Each row is a point on a tangle of strands that fork, close into loops and nearly touch. The rows are in no order.
In the rows, 128 means zero.
Two points are linked if the straight distance between their rows is under 174. Some points are linked to none.
<394>: [125 140 124 154 128 104 153 106 110 121 165 101 134 120 107 167 132 159
 143 124 144 124 130 143 142  89 139  92  84 111 112 161 158 191 210 126
 117  92 163 144 120 117  81 161 145 107 123 138 200 141 147 181 103 101
 129]
<588>: [138  69 147  98 117 108 150 158 153 114  98 112 101 136  99 151  96 161
 108 143 135  84  67  86 120 132 111  88 109 132 120 124 113 105 118  70
  73 154 142  88 122 152 171 112 100 151 101 143 108 108 144 126 149 141
 185]
<1002>: [126  59 107 136  93 192  69 182 127 123 145 103 103 150  78 131 125 126
 134 138  91 107  96 118 104 120 108 173 167 159 188 116 101  83 117 116
 101 172 101 139 107 115 173 174 109  98 105 120  96  94 148 152 179 126
 145]
<479>: [126 182  88 108 113 155 117 149 114 134 163 119 148 123 157 170 119 112
 158  74 187 155 132 159 112 130 183 143 121 136  75 168 114 101 114 181
 140  98 100 162 149 122 131 156 119  85 160 118 124 128  99  97 148 163
 125]
<825>: [114 113 145 214 156 119 110  83 136 168 195 157 186 159 157 113 124 162
 127 119 100 125 145 170 123 139 125  85  88 156 183 156 185 167 158  79
 134 109 147 110 120  87 116 108 172 135 120 153 165 144 147 159 133  80
 147]
<770>: [143 106 113 123 178 172 108 157  94 183 144 135 179 158 155 120 107 125
 128  73 168 119 164 196  91 139 154 132 153 126  95 173 161  93  92 164
 123 111 110 136 149 139 146  97 152 112 107 154  86 122 148 111 130 124
 130]
<28>: [128  76  81 188 131 186 101 159 130 147 150 121 120 138  89 125 142 131
 125 161 110 129 133  95 128 111 140 141 128 139 167  62 124 135 109 137
 112 152 161 149  89 111 154 169 131 115 167 126  88  88 120 138 178 119
 156]
<257>: [125  65 143 118 104 173 148 142  77  88 180 121 175 106 137 150 101 122
 189  83 108  93 100 113  58  71 141 138 152 201 114 159  88  90 153 178
  84 160  62 135 111 131 185 219 110  71 146 190 130 143 164  71 178 109
 116]
<333>: [142 124 111 157 137 158 123 138 120 161 165 127 169 143 151 143 109 125
 147 105 153 131 121 149 107 113 128  99 129 157 126 135 153 110 100 118
 106 101 138 119 146 131 145 126 135 101 139 162  87 121 141 108 152 124
 132]
<718>: [130  96 129 108 115 127 123 146 180 136  89  88  89 122 126 161 112 133
 116 154 119  93 107  67 121 145 119 155 133 130 117  85  92  98 103 132
 105 169 106 148 132 125 162 119 104 157 129 104  79 108 100  98 136 158
 141]
<324>: [119 129 141 100 164  87 122 115 108 123  91 153 142 127 187 128  96 133
 126 102 139 107 178 175 115 154 139 135 153 117  80 161 148 132 108 151
 159 110 127 140 136 118  94  95 153 141 111 136 147 150 130 107  63 133
 107]
<765>: [127 127 138 104 121 113 134 111 157 140 118 154 164  94 153 161  84 135
 154 126 104 112 126 145 122 180 150 163 172 142  83 163 146 154 132 102
 160 138  70 186 157  85 122 100  83 156 119 100 167 156 103 140  88 110
  71]
<855>: [ 65  87 155 123  71 114 114 117 116 104 108 129 121 135  87 176  97 188
 145 133  80  91 110 117 109 108 108 151 135 139 142 126 109 149 201  98
 117 177  92 176 115 103 144 167 106 147 105 119 186 126 182 147 119 107
  95]
<426>: [181 116 127  80  89 180 154 133 127 146 129  93 152 109 102  96 121  44
 167 106 121 130 107 174  99  56 159 205 191 113  97 164 107 115 126 148
 122 143 124 175 217 164 119 209 103 122  83 160 105 117 106 138  77  66
  76]
<472>: [120 141  99 191 136 134 155 106 124 153 150 121 142 121 133 140 118 124
 137 142 144 136 133  81 141 104 153 108  69 115 129  66 134 167 145 137
 124 114 152 134 132 107 132 137 128 111 191 115 114 108 125 132 152 132
 140]
<162>: [112 142 138  91  64  83 136  95 153 108 128 105  73 108 107 126 122  95
 154 170  82 137 116  74 166 129 100 173 126 130 129  98 119 134 153  95
 147 150  96 153 193 106 117 126 104 116 158  94 129 136 105 124 101  99
  81]
<868>: [121 163 120 148 122 119  94 102 141 141 131 152 104 135 139 107 128 123
 121 155 128 150 147  99 164 151 114 138 111 133 151  95 136  99 100 114
 152 115 133 113 152 122 133 105 149 113 176 104  89 119 133 101 124 138
 106]
<452>: [126  88 131  90 102  94 133 153 129  83  97  84  69 124  47 130 132 142
 131 159 120 124  99  87 142 116 103 146 130  77 125 119 112 144 168 113
 100 136 138 138 119 139 114 129 123 153 111 106 143 137 127 168 116 126
 139]
<982>: [100  90 128 134 124 144 124 167 117 114 172 134 200 117 158 158 109 153
 176  80 122 105 135 107  87 134 161 107 133 204 127 170 111 111 114 160
 122 112  78 126  91  61 152 202 115  74 151 149 125 117 134  82 191 135
 155]
<1091>: [129 129 164 108 155  84 116 140 141 115  82 155  80 135 133 132 125 143
 114 144 109 110 149 103 131 202  97 119 143 123 121 127 140 109 109 108
 123 135  94 116 106 154 146  29 146 162 118 104 117 140 149 123 107 141
 135]
<734>: [ 96 101 162  97  72  88 115 116 144 102  88 121  65 111 103 145 109 139
 131 158  62 101 116  65 123 170  99 183 128 148 135  79 106 109 145  84
 141 185  79 163 150 101 150 142  93 169 144  74 131 139 126 119 103 130
  80]
<949>: [ 98 166 126 206 144  94 104  63 117 155 182 178 185 133 188 108 110 146
 132 101 135 130 150 161 142 152 126  78 109 177 151 164 181 138 128 112
 153  94 130  94 134 101 116 130 160 117 156 151 147 145 139 116 142 126
 139]
<820>: [120  95 155  90  96 100 144 109 190 123  62 144 131  91 168 166  69 140
 129 133 115  86  89 120 115 145 116 144 171 144 101 113  97 140  97  62
 160 175 109 148 158  99 142 140  50 182 116 129 158 157  89  91 109 141
  73]
<633>: [173 123 150  44 117 134 117 139 108 106  99 104  83 124  91  54 152  50
 117 133 103 136 130 152 107 140  87 187 177  85 113 135 108  71  84 146
 126 170 109 122 186 167 130  97 125 128  82 138  78 111 136 105  78  85
 107]
<757>: [126 205  98  99  77 140 144 134 137 115 149 110 118 111 148 171 133 119
 159 110 166 159 124 113 154 152 155 153 106 130  72 144  97 141 131 147
 165  92  94 162 131 112  90 152 104  89 150  79 133 142  80 124 130 169
 127]
<434>: [104 190 137 172 172 107 119 113 108 128  93 180  94 145 145 103 177 141
  66 149 125 139 156  94 152 179 124 106  92 124 160  99 147 153 122 144
 150  93 156  80  78 155  96  54 174 146 121 104 124 156 111 150 119 184
 177]
<815>: [101  89 162 122  96 113 158  85 195 101  81 147 171 114 188 148  77 156
 149 128 115  82 136 172  98 100 131 125 167 169 119 147 120 141 110  87
 159 183 135 157 162  84 126 182  70 180 116 150 157 147 105  77 111 134
  76]
<254>: [ 88  88 151 174 115 117 138  73 177 126 108 170 197 125 199 107  61 154
 151 139 118  84 145 152  90  92 115 116 153 192 146 132 139 118 107  90
 151 164 137 123 160  78 148 196 107 178 155 169 133 119 138  59 147 120
  82]
<808>: [169 143 124 120 155 158 105 171 144 141 143 112 131 157 109  99 185 146
  93 126 152 166 148 186 153 160 119 153 151 107 153 172 128 149 106 156
 144 106 140 123  55 118  82 109 143 105  95 104 141 128 124 188 152 132
 163]
<390>: [123 119 128 122 113 117 110 139 137  88 116  97  77 142  69  81 179 140
 120 178  96 146 132 110 157 102  89 154 130 101 173 107 133 153 155 106
 142 133 173 139  87 127  95 152 153 119 111 114 143 144 128 170 113 122
 146]
<504>: [138 150 146 145 132  73 153 101 142 136 121 125 137 130 121 122 144 160
 110 139 121 132 128 174 159  88 105  89 114  83 122 158 163 205 171  88
 131 117 170 123 126 126  81  93 134 135  95 138 192 142 151 176  77  87
 116]
<1107>: [139 187  87 127 148 143 128 160 122 166 119 121  87 127 126 163 169 135
  90 108 165 151 130  99 170 180 180 154  94 101 115  85 109 150 138 165
 140  79 119 147  86 142 129  85 133 130 167  49 116 121  86 154 126 183
 166]
<157>: [115  92 175 126 113 115 166 105 102 109 172 162 224 118 189 138  84 137
 200  64 111 101 158 149  82  96 147 102 154 226 134 211 131 122 166 135
 131 125  61 138 130  80 131 206 134 104 151 206 172 157 179  74 144  90
  73]
<475>: [165 104 151 119 156 123 165 156 145 150 115 129 113 158  80 140 124 159
 100 142 144  90  97 111 133 137 112  82 104 116 156 118 118 136 123  62
  56 162 113  95 110 152 162  51  97 139  95 147  93  88 167 168 147 112
 180]
<1017>: [ 83  85 163 132  55 119 150 112 123  99 125 131 136 138 112 162  80 180
 162 130 107 102  90 100 100  64 108 126 144 182 139 117  98 125 187  86
  89 190 101 138 142 108 159 213  79 119 114 165 156 121 165 125 139 102
  73]
<540>: [183 157 139  95 141 151 148 156 166 140 109 135  95 125 104  69 168 107
  92 157 155 188 114 149 164 143 102 125 146  78 132 133 108 123  63 123
 120 135 121  81 110 165 157  68 119 124 108 148  91 105 145 135 139 130
 160]
<925>: [124  83 135  94 109 134 146 170 166  98  95  87  83 111  93 165 105 134
 116 147 141 101  53  64 107 131 117 110 119 109 100 110  77  92 106 130
  81 145 139 122  93 131 151 147  94 155 112 115 106 111  84  91 172 169
 196]
<277>: [131 165 113 105 162 134 122 109  68 110 118 110  96 131 137 133 137  99
 106 100 156 152 143 142 137 113 133 130 121  88  94 129 124  95 124 194
 118 100 150 114 155 199 132 100 168 132 141 135 104 151 133  99  83 166
 104]
<801>: [130  66 165 117 112 147 139 153 120 109 152 124 185 124 154 193  72 149
 166 101  97  86 101 100  75 111 142 127 152 212 119 141 100 100 126 118
  90 155  63 129 128 101 189 185  96  97 147 164  97 130 158  70 178 123
 129]
<1025>: [125  85 141 137  95 117 148 139  91  88 143 119 139 138  76 180  91 167
 156 123  97  96  88 112  91  53 104  97  99 163 132 131 121 126 189  97
  71 156 127 120 139 132 143 191 110 110 107 179 163 122 183 138 149 105
 133]
<152>: [200 119 151  33 150 127 165 137 180 124  90 135 137 111 155  76 115 111
 107 108 154 178 141 179 135 148 107 116 186  75  99 168  88 113  51  97
 146 155  85 120 124 119 135  62  86 152  82 172 107 121 111 134  96  90
 125]
<10>: [117 165  88 113 167 154  67 162  79 138 127 149 145 154 154 118 190 147
  97  79 166 146 162 184  93 163 156 136 125 118 144 163 134 101  87 196
 177 100 127 130  77 135  82 132 171 117  96  77 145 130  96 124 164 194
 174]
<492>: [133 143 110  85  75 132 137 116 100  82 129  87 110 125  93 114 148  74
 169 125 138 139 125 145 114  56 148 168 143 101  97 113 120 131 173 181
 135 118 148 169 164 154 117 168 147 114 129 122 150 139 105 128  88 111
  91]
<974>: [157 109 124  66  71 119 136 130 161 100 119  82 109 119 106  98 131  98
 144 147 131 135  94 118 118  89 100 153 172 105 102 140  99 104 103 124
 126 157 144 129 171 122 118 153  90 119 107 141 119 117  92 110 110 118
 109]
<357>: [103  97 138 202 166  93 123  89 136 175 147 158 175 141 149 154  95 156
 122 128 120  89 131 173 121 139 128  89 107 151 149 133 188 171 182  96
 104 123 134 137 136 105 128  75 136 177 122 129 161 134 168 157 110  94
 117]
<384>: [149 128 156  73  84 111 128 105 153 109 125 129 154 118 142 136  86 119
 173 132 127 117 110 125 114 119 124 143 163 148  92 164 107  91  95  96
 112 154 118 149 159 111 121 150  82 105 119 135 103 131 103  77 105 132
 102]
<710>: [112 131 152  91 109  90 131 132 150  98 101 135  69 118  86 110 151 156
 108 167 116 128 106  84 160 173  95 118 129  99 130 138 108 134 111 102
 116 126 117 117  93 143 120  82 135 128 107 104 125 126 129 158 119 141
 178]
<1032>: [ 70 185 138 126 104 104 137 106 105 139 137 134  94  98 129 170 104 115
 136 118 140 145 121  65 161 177 130 111  68 128  89 120 127 136 160 124
 131  91  93 121 164 149 116 111 127 114 182  87 116 134 130 127 121 142
 132]
<970>: [137 125 151 158 165  79 129 100 144 151 118 154 134 131 138 123 127 166
  92 144 117 108 150 154 139 149 109 103 125 100 143 132 170 162 143  89
 133 124 137  97 120 130 106  52 135 181  94 136 160 142 149 168 101  92
 131]
<927>: [ 65 121 132 177 157  94 119 117 133 125 129 154 152 109 191 125 113 164
 118 124 102  82 170 147 102 130 131 109 101 150 138 138 176 173 155 153
 164 105 161 117 100  90 101 134 157 176 138 138 194 140 143 115 124 148
 141]
<771>: [194  96 144  70  74 153 149 125 142 133 110  88 127 132  72  84 130  72
 135 124  86 147  95 171 123  67 128 184 195 100 131 144 107 123 132 112
 103 188 115 175 191 163 142 172  98 122  75 146 137 107 131 154  53  38
  63]
<587>: [102 119 110 194 115 151 142 101 148 150 168 153 149  99 149 166 106 149
 148 134 119 121 128 103 137 137 150 126  99 168 134  98 138 154 153 108
 126 118 110 167 125  65 126 136 104 117 192 121 132 115 123 122 156 117
 106]
<914>: [137  87  90 162 128 185 117 171 148 108 156  92 145 135  87 146 135 125
 141 134 126 123 126 140  99  85 157 163 128 128 148 116 118 145 136 157
 127 126 150 166  64  83 136 204 120  98 151 116 131  97 108 136 183 122
 136]
<246>: [122 134 112 155 138 134 126 132 117 131 174  89 135 147  81 142 158 142
 116 130 158 156 121 152 145  98 127 113 105 115 156 145 153 177 174 135
 117 100 181 123  85 118  94 148 169  86 100 118 162 128 153 191 139 108
 165]
<314>: [142 131 145  55 129  62 155 123 135  96  71 121  74 114 116 110 126 107
 119 162  90 138  98  67 146 135  84 108 145  75 104 106  99 101 114 108
 115 180 121 102 161 182 158  65 123 174 106 128 112 141 124  99  69 132
  98]
<961>: [117 164 148 133 156 118 104 133 136 158 117 167 106 133 145 129 147 131
  90 121 137 119 159 114 152 199 124 116 120 125 133 128 151 135 109 137
 132  98  97 116  86 142 127  41 161 134 130  87 113 126 136 148 131 171
 159]
<879>: [ 94 116 148 161  89 124 152 103 165 134 131 159 159  84 170 189  80 160
 154 130  96  98 102 127 129 134 155 144 138 167 115 121 144 171 157  95
 130 147  94 182 151  71 135 136  72 152 153 108 163 145 124 136 115 114
  84]
<1079>: [109 147 113 172 159 130 135 116  93 128 133 121 103 130 116 132 129 128
 118 168 153 131 114  90 158 105 127  80  54 112 143  80 144 142 144 126
 100 111 171  90 131 163 146 108 160 122 150 130 114 113 150 124 134 139
 181]
<15>: [ 89 117  91 160 137 170 105 160  77 134 177 143 198 142 169 132 155 151
 161  59 142 123 152 139  73 150 177  95 119 171 141 170 124 112 113 180
 151 125  98 139  64  79 138 213 159  78 137 121 156 104 138 109 214 151
 171]
<1064>: [ 95 173 148 150 135  69 142  70 122 129 141 171 146 112 195 163  87 128
 149 104 153 122 134 153 133 152 121  70  83 157  91 172 172 125 126 114
 140  91 113  89 154 123 122 103 141 140 149 136 152 142 149  94 127 140
 122]
<1151>: [102 164 106 184 152 135  87 115  96 151 161 159 126 153 151 128 145 137
 106 110 137 153 172 116 146 172 133 113  99 144 144 108 137 122 119 139
 154  95 117 119 120 133 137 102 166 100 161  99 101 130 130 126 132 173
 145]
<312>: [ 90 120 131 166 176 142  98 176 106 143 111 145 105 143 123 159 154 130
  87 136 138 100 146  70 114 176 163 109  98 125 149 102 139 118 128 180
 129  94 125 147  39 146 122 113 184 151 131  68 120  94 116 137 183 185
 202]
<371>: [ 91  90 140 166 142 111  99 106  74 112 156 128 125 118 109 123  90 144
 146 127 130 127 100  69 108 126  96  59  76 175 155 107 149  89 137 109
  90 123 137  71 109 161 169 158 157  99 130 171 116  97 188 123 183 120
 177]
<930>: [163 141 129  69  93  94 147 134 153  85  88  92  82 134  96  80 149  99
 131 157 129 160  88 111 143 103  82 122 139  59 109 126  96 102 119 113
 118 146 166  89 153 163 121 129 111 146 111 152 119 152 103 107  80 126
 122]
<705>: [148 137 143  79 128  89 150 107 175 126  96 155 127  82 164 120 111 102
 136 139 111 129 130 146 153 185 115 151 195 109 108 125 131 143 108 104
 176 161  89 155 178  96 137  66  90 170 125  90 147 149  82 130  57  89
  57]
<852>: [ 50 190 123 154 144  95 125  80 101 118 126 151 120 112 184 145  94 125
 129 101 148 136 151  88 134 152 141  88  61 143  88 124 140 121 162 150
 163  86 121 100 148 159 124 123 152 125 184 125 141 133 139  78 134 183
 144]
<1134>: [136 194 122 129  99 114 123 114 132  99 133 107 105 142  90  77 184 130
 107 159 127 192 136 128 176 123 103 136 112 106 156 143 115 151 129 119
 168  97 168 100  85 145  59 142 141  93 113 106 139 144 112 166 123 146
 161]
<1038>: [120 154  85 117 164 163  92 161  89 143 141 140 151 151 146 141 143 123
 118  68 186 153 139 186  88 132 164 133 119 140 100 164 135  96  96 184
 146  91 106 129 111 153 131 123 170 113 133 105  92 125 111 121 165 177
 144]
<739>: [189 111 148 131 196 155 150 156 146 162 110 120 116 136 100 108 147 139
  83 169 156 132 120 155 150 124 105  84 118  81 142 129 138 154 120 100
  75 149 140  96 112 173 177  30 126 170 104 159 105  98 178 168 137  90
 158]
<26>: [149  98 101 103 113 117 143 164 158  94 125  79 117 111  83 143 140 131
 141 139 128 124 114 140 131 106 133 149 155  86 111 137 117 158 188 130
 126 135 148 184 101  86 112 135 103 159 108 101 174 141 105 187 108 109
 107]
<1067>: [104 113 115 171 135 163 128 133  80 112 183  94 145 130  87 150 135 153
 145 104 134 132 122 112 127  83 134 111  87 139 149 129 136 152 189 155
 118  95 145 134  74 127 124 192 152  85 137 147 157 115 166 153 182 118
 184]
<386>: [156  93 110 183 191 172 126 149 117 188 173 129 177 154 121 121 130 131
 118 115 149 118 122 183 116  82 129  78 116 142 158 127 161 130 112 109
  88 111 163  74 149 165 147 118 139 120 113 209  83  98 175 150 156 108
 162]
<623>: [140  98 132 134 102 125 160 139 129 113 132  98 149 149  78 177 114 159
 154 135 108 109 113 139 129  60 101 115 126 130 132 151 134 154 185 102
  99 131 175 148 122 104  97 168 116 107  92 169 182 138 159 175 126  86
 124]
<882>: [ 79 100 145 170 126 110 134  77 132 132 164 165 202 133 174 120  84 149
 153  95 109  99 158 140  91 120 136  91 136 213 143 160 134 116 157 104
 136 130  99 127 131  79 159 191 126 118 171 177 151 132 156  60 170  93
  94]
<52>: [131  72 153 109 104 124 112 138 182 136  84 132 132 118 163 174  63 151
 130 139 119  70 107 101 122 178 121 165 170 165 118 109  84 109  78  82
 133 184  86 160 144  96 180 125  70 168 119  84  97 121 106  93 145 158
 102]
<999>: [185 114 126 112 124 194 108 153 135 178 154 101 163 123 118  94 135  64
 132 118 105 123 127 168 119 101 146 199 188 133 124 146 100  88  57 128
 121 155 105 146 209 150 163 150 101 114 123 145  61 101 113 116 124  81
  95]
<552>: [ 74 126  86 164 144 149 102 153 111 137 157 139 175 135 159 135 153 161
 128  84 130 111 159 138 111 193 174 148 108 146 138 155 135 137 134 188
 172  89 116 156  49  75 101 159 166 121 138  81 185 111 125 122 185 167
 167]
<448>: [169 122 143 174 204 149 130 116 104 179 145 124 137 158 105  96 140 140
 100 129 144 128 130 196 140 110 103  87 109 111 173 146 155 155 138 104
  87 118 153  96 111 162 144  88 155 140  86 175 114 123 186 181 122  74
 150]
<458>: [ 56 147 110 214 123 105 130  73 131 137 149 173 160 112 208 106 130 150
 128 118 109 124 171 133 127 136 154  96  82 165 161 135 164 165 122 137
 186 106 149 116 125  79 112 155 151 141 199 135 174 146 120  79 167 143
 123]
<984>: [175 113 131  53 135 104 156 155 203 108  80 123 118 113 152 103 126  99
 113 142 112 152 121 137 142 175 109 121 186  65 110 134 111 135  90  78
 156 154 103 143 121 118 128  67  93 155  96 128 150 145  75 158  94 100
 100]
<419>: [103 129 116 131 161 111 145 121 118 106  87 129 138 122 170 138 138 137
 115 117 138 110 174 141 111 122 128 119 118 107 107 127 156 158 157 162
 157 107 185 139 102 110  94 119 169 162 121 133 175 165 106 111  88 158
  93]
<954>: [ 88  97 162 114  87  86 101 132 129 119  88 151  99 127  95 165  94 171
 122 147  81 100  99  92 111 171 100 150 123 150 136 129 123 120 149  80
 131 156  88 143 119 103 138 112 106 145 121 105 150 123 155 155 126 133
 129]
<443>: [ 82 156 142 148 157  80 137 134 122 111  79 157  73 112 134 123 189 128
  84 173 109 121 130  56 137 164 127 127  92 106 134  81 145 154 135 140
 150 105 180  99  90 138  77 108 145 168 139  99 148 155  90 145 109 183
 163]
<1054>: [183  83 140  75  98 142 130 141 163 108 114  90 140 145  79 100 125 104
 147 136 126 136 103 184 110  70 109 159 200 101 140 158 106 124 108  91
 114 150 145 142 173 133 112 175  83 131  60 158 138 111 123 159 111  77
 101]
<433>: [147 212  97 156 173 109 140 102 148 149 116 181 133 121 215 123 175 116
  91 116 142 161 153 132 164 156 157 115 119  93 120  92 145 167 106 151
 182  90 173  90 150 118  80  69 133 166 158 106 134 173  54 119 113 163
 110]
<1094>: [133 138 141  92 190 112 110 124 108 129  85 160 120 132 173  97 149 100
 121 115 138 142 171 153 113 172 129 150 162 118 113 115 128  99  60 160
 171 132 140 111 158 134 110  81 153 146 121 124  96 161  99 103  96 163
 102]
<331>: [157 199  98 163 160 124 133  83 121 165 127 173 119 144 166  90 162 109
  94 131 158 171 158 152 187  97 145 110 111  94 162  86 145 153 120 144
 145 109 185  83 149 152 103  82 155 145 156 128 120 162  88 138  96 146
  89]
<486>: [149 134 107 145  86 159 100 146 129 127 121  97 102 148  64  51 154  90
 127 174 124 162 108 127 145  86  98 147 137 119 141 136 121  92  87 129
 124 133 167  84 180 168 128 160 128 103 125 167  66 114 133 134 142 114
 142]
<335>: [168 137 135  96  88 159 107 146 143 147 169 129 159 129 141 115 124  93
 161 123 142 153 122 163 108 134 138 176 171 167 107 161 120  92  68 121
 128 139 111 147 176 108 113 158  86  82 113 157  85 108 108 125 143 111
 110]
<211>: [108 123 122 158 123 155 104 126  92 137 182 119 111 123 103 143 112 124
 152 135 135 144  94  60 141 143 129  93  74 168 129 101 122  88 111 111
  91  95 113  99 136 162 174 155 132  78 162 150  76  90 163 127 167 130
 169]
<962>: [179 136 144  46 163 120 136 134 133 122  91 138 123 125 160  79 139 113
 105 102 167 158 159 177 122 157 131 137 180  77  90 153 118 100  57 154
 136 120 122 116 142 164 103  72 123 147  85 164 110 144 122 102  89 130
 118]
<265>: [109 176 126 109 100 128 120 107  87 120 168  99  74 114  85 151 107 109
 133 129 152 161 106  67 167 140 127 109  82 119 118 109 111  98 133 127
 102 111  93 114 156 181 144 117 130  83 152 108  98 111 138 123 136 147
 172]
<248>: [147 137 122 154 158 145 125 121  95 131 115 106  91 126  74 107 145 113
 109 175 132 132 116 140 144  80 113  96  89  93 152 101 137 131 149 130
  97 127 197  77 157 214 147 102 152 133 122 156  99 116 166 150 113 101
 119]
<276>: [133 114 172  95 155  93 140 122 110 110  69 137  88 148 109  97 121 144
 107 143 106 122 122 120 116 136  84 104 134  93 133 116 137  94 112  96
  94 161 129  75 144 179 141  54 144 162 100 152 117 124 169 105  86 142
 122]
<38>: [137 189 123 186 175 112 139  93 154 170 136 213 123 115 191 122 175 104
  82 136 110 132 176 119 186 198 133 140 125 117 153  62 176 178 119 143
 168 114 149 101 135 103  99  40 130 175 161  88 140 148  82 144 116 154
 110]
<341>: [ 86  79 140 158 129 141 135 149  85  93 179 114 143 126  95 152  95 156
 152 111 116 100  95  71  99  92 108  68  84 154 150 121 117 121 185 129
  93 125 127 111  99 116 179 204 139 103 139 172 141 104 186 129 192 106
 182]
<817>: [146 164 121  98  73 108 143 105 126 101 135  72  78 115  91  93 164  66
 150 148 128 140 124  82 161 102 110 171 121  91 115  77 122 129 164 146
 134 132 127 152 186 159 116 138 135 113 148  98 126 151 110 122  91 116
  86]
<339>: [169 115 122 112  84 176 128 111 109 149 155  83 158 104 113 114 121  43
 160 135  88 126 127 151 121  72 151 213 184 149 122 124 102  75 131 151
  98 168 115 187 213 157 165 192 111 111 124 139  87 109 133  98  99  57
  60]
<761>: [ 99 165 112 161 177 144 126 150  86 160 133 138 105 134 134 183 140 131
  86 118 167 109 136  91 143 171 176 107  58 100 119  94 137 150 178 181
 126  72 128 138  51 154 125  85 184 136 151  54 128 123 125 160 147 174
 198]
<84>: [146 175  81  99 101 143 128 174 135 110 135 103  88 106 109 171 157  99
 131 122 152 144 137 109 148 166 171 187 119 109  86  88 103 137 150 183
 138  98 100 176 104 109 104 116 122 111 162  47 135 136  72 148 136 163
 125]
<137>: [124 167 100 153 186 156  87 164  97 170  98 156 124 173 127 127 195 150
  73 108 151 145 159 144 123 174 150 125 116 122 156 115 138 114 112 186
 156 104 156 125  49 151  97  97 181 144 113  63 124 108 113 148 166 186
 193]
<146>: [172 206 115 121 133 142 139  95 133 148 115 150  99 165 136  47 207 100
 100 154 142 210 163 160 171 109 117 121 134  94 158 104 122 118  81 121
 168 113 172  56 147 156  88 102 137 120 119 145 111 159  86 121 100 153
 101]
<1084>: [152 142 100 120 149 150 146 139 105 113 122  89 130 127 128 132 123 101
 145 105 184 133 122 174 127  76 156 130 135  80  85 147 136 135 151 183
 113  96 146 150 135 161 119 144 146 108 129 134 125 140 118 118  86 133
  87]
<482>: [160  99 110 126 128 171 125 171 149 129 134  96 138 137  89 124 135 135
 130 143 121 135 126 167 129  95 140 161 168 127 132 139 139 157 130 135
 122 141 154 183 103  88 118 157 106 116 124 126 125 116 108 166 128 107
 118]
<411>: [135 116 103 143 136 147  88 148 133 139 117 109  92 143  96 102 157 109
 114 184 100 138 142  88 153 143 122 168 135 131 168  64 125 115 115 147
 120 152 151 143 119 129 146 104 144 117 153  87  86 124 121 134 132 134
 123]
<636>: [171 191  84  98 103 141 136 135 157 135 110 122 100 152 116  65 206 119
  92 157 154 214 130 126 187 129 133 130 123  93 152 108 109 139  89 137
 162 112 156  73 103 153  78 116 127 118 129  98 113 132  84 145 128 151
 162]
<321>: [134  79 155 105 121 160 142 135  99 113 159 137 203 119 152 132  83 124
 186  85 107  90 152 181  61  64 152 150 164 181 120 187 125  90 143 159
 110 137 104 154 130 112 139 223 123  90 118 204 159 131 155  89 147 103
  97]

A fork is a point with three links, a tip a point with one. Leave the first point through the second and follow the links. Name the first fork or tip that comes.
<801>; <257>: <1038>
<333>; <386>: <552>
<1025>; <1017>: <277>
<962>; <152>: <248>

A tip is a point with one link. Name the tips that can be reached along the links from each point below, in the order of the rows.
<710>: <443>, <38>
<162>: <277>, <248>
<479>: <552>

A piece is two or more points that can be reached from each other along the links. Count, over all rows, the pieces, the separate loops (a circle has one, a figure eight two, a Y none), the forks (points with three links) and the tips (points with one).
pieces: 3
loops: 5
forks: 9
tips: 5
